Each row is a point on a landscape with many peaks, with its height.
From any point a climber steps to the highest of the 2 points nearest to it. It stops when none of these is higher. Distance is the straight distance between rows; heights are no part of it.
timib: [ 13 -19  12  32  15 -34   4   5   6   0  -5  -2 -26   8 -15  20   9  -2
   9   6  15  -1 -12  -6  33]  h=554
Pino: [-11  10   4 -29  -2  23  11  -5  24   6 -24   2  16  11  10 -24  -6  13
   4 -24  18   6  27   2 -31]  h=202
Fovot: [ -3  22   8 -16 -22  43  -8  -6  -2   1  20 -10  15   5   1  -8 -11  -4
 -25  -4 -13   5   8   1  -6]  h=57
ropal: [ -8  -8 -10   1  18  10  -6  10  24   2   0  17 -19   7 -15  -5   2  -4
   8  -1  12   1  13   8 -24]  h=336
gakif: [ -7  26   8  -4  -1  14  18  -9  -4   8  -4 -20 -30 -20   3   2 -38 -10
  -8  -1  17  28  14 -11  -4]  h=482
vabi: [-15  13  -6   4  15 -20  -5  18  19  13  12 -16 -20  16 -41 -10   4 -17
  12  -6 -26 -20 -39 -34  42]  h=348
firip: [ 15  -8  19  -4 -33  23  39 -18  -6  -4  -9 -14  -8   3  27   0 -17  21
 -21  -8  32  24  23  11 -21]  h=404
vub: [-20  27 -25 -20  11  -9  16   3   0  12  -8   6   3 -24  12  -8  -8   5
  21   1 -28  -6   5   0 -20]  h=349
mal: [  9   2   4   6 -11 -33   1  -2 -34  -6  -1 -16  -9 -14  16 -13 -37   0
  -7   7 -19   7  12   3   5]  h=418
latef: [  5 -11  16  23  -1  -3  -4   6  -3 -11   6 -10 -18 -14 -24  32   1 -16
  -7   2  43  25 -13  -8  23]  h=302
zel: [-25   6 -23 -21   8 -23 -22  -3 -15  16   3   8  25 -10  14   0   4   7
  17 -11 -25 -12  -5  -5  15]  h=577
ratu: [-21  26 -19 -26   1   8 -24   3 -17  -1  18  -6  36  -2  -5 -19 -14 -26
  -4  -3 -36 -18 -14 -10  16]  h=203
bitu: [-11   3 -26 -12  12 -28 -10  -1  -8   5  -5   5  28   5   8 -14  11   7
  20   2 -45 -29 -14  -6  17]  h=651
Supu: [  3 -21   0   5   2 -15 -30   1  -6  -2   1   2  21  17 -13   1   9   7
   3  -2  -3  -6   1  -4  15]  h=460
mag: [ 27 -30  23  23   4  -6 -10  -3   4  -6  -6  24  -6  26  11   3  30   8
   5  11  10 -16   1  24 -12]  h=454
vob: [ -1  -1  11   4 -13  -9  -4  -7 -25  -3  -2 -13   1 -20   4  24 -19   3
  -4  -3  33  28  12  -4   5]  h=661
moba: [-13  19   5 -10  -4  18 -28   0  -9  15  27 -10  20   7 -14  -3  -1 -23
  -7   3 -19  -5 -14 -22  28]  h=155
Vike: [-11   7  12  -7  -9  18 -29   0  -1  12  21  -4  17   0 -15  18   6 -12
  -8  -5  11  11  -3 -17  18]  h=124
Lek: [ 22 -26  23  23 -20  23  12   0   3 -21  20   3 -23   1  -1  17  15  -6
 -34 -15  47  19  -6  30  -3]  h=148
meb: [ 13 -24  -1  12  14  -4 -22   3  15  -6  -2  20   4  30 -11 -14  25   3
   6   6 -11 -24  -6   8   2]  h=537
sud: [  5   1  17   1  -5   7  24 -11   7   1 -23   0   3 -13  18  35   9  13
   4  -3  59  24  14   0  -1]  h=481
kera: [ -8  24  -3   2   9   9  12   3   4   6   1  -8 -26 -18  -5   0 -23  -9
   2  13 -14   7   8  -7  -4]  h=405
puro: [ 10 -18  16   8  -6  25 -12   7  21 -11  10  14  -9   6  -9  11  16  -5
 -21 -18  46  16   7  17 -14]  h=209
todol: [-27 -13 -35 -15  19  -2 -18  11  14  17  13  14   2   7 -12   5  22   5
  20  -8 -11  -8 -18 -15   9]  h=617
poki: [ -7  -7   6  13  17   6  -8  11  30   9  14  18 -28  -7 -13  29  24 -17
   0 -12  31  10  -8   0  14]  h=593
pused: [-25  32 -35 -23  11 -16  -1   7 -17   0   5   2  30 -28   1 -20 -14 -20
   7  -6 -48 -26 -25  -6   5]  h=256
miv: [ 15   6  -9   2   2  10   4   2   0 -18  -9  11  21   4   5 -23   3   3
  -3  20 -40 -25   3  12 -28]  h=350
sugat: [ -4  12 -10  10  15 -13   2  17   9  -4   5 -11 -11   5 -30 -15  -5 -14
   6   9 -39 -19 -17 -14  19]  h=441
rane: [-17  -8 -33 -15  27  23  -5   9  37   4   1  34  -6  11  -4 -15  32  -1
  16  -4  -6 -21 -12   6 -27]  h=625
Pivu: [  3  -2  14  24  15  -6  -5  11  17   5  15   0 -35   3 -20  15   9 -19
  -4   0   4  -2 -16  -8  31]  h=495
kemi: [-10  20 -11 -22   7  -4  26  -7  10  18 -25  14   7  -8  32  -6   7  17
  28   4 -12  -7  15   6 -32]  h=379
difig: [-26   3 -14 -17   6 -26 -13  -5 -13  22  -3   9  13 -20  18  18   6  15
  25 -14   3   5   3  -5   6]  h=521
govo: [-22  32 -21 -10  12 -25   4   9 -12   6   1  -7  -2 -32  -1 -13 -21 -12
  14   2 -44 -12  -9  -9   1]  h=303
Gunun: [ 13  -4  25  -6 -21  14  37 -16  -3  -5 -28 -13   7  -6  27  17  -6  18
  -8 -11  60  26  20   3 -13]  h=450
Dap: [-10   0   4   1   9   8  13  -3  24  15  -8  13 -16  -9   6  30  17   6
  11  -8  39  16   9  -2  -1]  h=523
rimi: [ 14 -18  17   4 -16 -14  -9  -8 -23  -6 -11   4  20   2  25  15   2  23
   7   5  20   6  20  14 -17]  h=456
nipu: [ 15 -14  16  29  -8 -22   2   2 -25 -19  -3 -27  -9 -18 -22  31  -6 -12
  -5   8  42  26 -25 -14  35]  h=334
Tepe: [  2  -5   2  -8   0  39  -7   7  32  -7   6  15  -9  15 -10 -13   5  -5
 -20 -15  21   5  16  14 -27]  h=273
Boru: [ 25 -22  21  26 -27  13  10  -3  -8 -12  26 -12 -25  16  -9  -7   0  -3
 -33   1 -13   7 -12  17  15]  h=41
Bel: [ 10  -4  12   6  -9 -33 -20  -7 -19   5  -1 -15  22   9  -3   3   0   6
  -2  -2 -18  -4  -5 -11  37]  h=399
Fud: [  2   0  -2  16  20   7  -1  14  24  -3  10  12 -27   5 -16  -4   8 -13
  -2   5 -11  -9  -1   9   1]  h=398
zokom: [  9   7  22 -16  -8  19  30 -12  19   8 -33   3   5  16  32 -10   3  23
   8  -8  25   4  28  11 -32]  h=223
Nidiv: [  6  12   6   2  -2 -36 -12  -3  -2  10  -2 -28   8  22 -25 -14  -5  -5
   0  -4 -28 -15 -18 -24  43]  h=333
zomin: [-16 -26 -47 -13  30   6 -12   9  23   2   5  29   5  22  -6 -16  36   5
  23   0 -18 -29 -31  -4  -9]  h=703
duv: [ 27  -2   0  13  -2 -14   5   3  -3 -15  -7  -6  10  18  -8 -29   1   4
  -8  17 -48 -22  -5   6   0]  h=437
kesi: [-15  23  -2 -23  -9  -8  -5  -6 -16   7  -6  -4   7 -20  20 -13 -30   1
  -3 -15   0  10  23   7 -11]  h=147
mani: [-24  -5 -13  -5  13 -15 -12   4   1  19   6   4  -2 -10  -8  22  11   7
  22  -6   6   9  -4 -16  12]  h=550
Dulel: [  0   0  -1 -10  -1 -21  -1  -7 -14  10 -16  11  10  -2  31   0  -4  15
  21   8  -3  -3  22  10 -23]  h=408
Fegap: [  2  20  -6 -20  -5  34  11  -5  13 -10 -12   8  26   3  14 -24  -1  10
  -8   2 -20 -14  15  12 -37]  h=290
sutik: [ 17  15  12  -8 -12  23  26  -8  11  -5 -18   6   8   6  32 -14   2  19
  -6  12 -11  -6  21  16 -38]  h=251
tobim: [ 11   0  21   7 -33  32   2  -7 -14  -1  29 -17  -6   6  -2   2  -7   0
 -31   5 -15  13  -4   6   8]  h=16
legup: [ 20 -25  12  26  10 -28   5   1  -3   0 -11   7 -19  14   3   7   6   5
  12  19   6  -5   5   7   1]  h=489
Zal: [ 25 -24  11  25 -14 -21  21 -10 -37 -20 -12 -19  -9 -20  11  31  -6   2
 -10  20  43  20  -6  -4  19]  h=378
Siba: [  4   5 -21   3  16 -24   0   7   5  -9 -10  -2  17  13 -17 -26   4  -2
  11  10 -48 -32 -18  -7   9]  h=553
gef: [ 24 -30  22  29 -33  19  25 -11 -16 -15  27 -12 -36   0  -1  16   4  -7
 -36  -2  21  20 -19  19  18]  h=92
lepa: [-19  15  -3 -26  -3  16  -7  -2   9   7  -4  -3  10  -3  -1  -7 -17   3
  -1 -20  16  16  24  -5 -17]  h=177
loko: [ -7   6   6 -19 -19  32 -31  -5  -4   2  16  -2  34   8   4   5   2   4
 -20 -11   4   2   8  -7   1]  h=91
fede: [  3   9  14   0 -22  12  16 -17 -25   0  -2 -27 -14 -25   9  16 -33  -4
 -19  -9  43  38   6  -9   4]  h=568
Lik: [ 28 -31  20  30  -6 -16  11  -3 -15 -14 -10   2  -9   5   7  25  13   7
  -1  18  35   8   2  13   3]  h=431
sati: [ -9  14 -31  -7  25  26  18  13  33  -8  -4  26   6  -7 -15 -17  18 -11
   7   6 -22 -24 -11   9 -35]  h=538
bila: [ 10  -1  -5  12   7 -29  13   8 -14  -9  -9  -6 -15  -5   4 -18 -26  -1
  10  23 -27  -5  13   4 -16]  h=335
tomo: [-25  25 -11  -9   9  -6 -13  11 -10   8  15 -15 -12 -19 -20 -11 -31 -22
   5  -2 -21   2  -5 -18   5]  h=322
Ruluz: [ -5 -15 -30  -9  22  11 -21  -2  15 -11   0  24  27  23  -4 -20  23   2
  14   8 -25 -32 -18  -3  -2]  h=629
gafe: [ 16 -17  12  10 -20 -11  -4  -6 -28  -9   2 -10   2   1  11   3 -15  14
 -11   5   4  14  16  10  -5]  h=533

Call two points neighbours if one is among the 2 nearest of the other. Go from one point of each pair to the other, from neighbour to neighbour, staying as high as possible. Name the lowest point that can't be avoided.
zomin / poki: mag
zomin / bitu: difig
timib / poki: Pivu

Where does a climber stop that starts at each point below?
Fegap: bitu
tomo: vob
nipu: timib
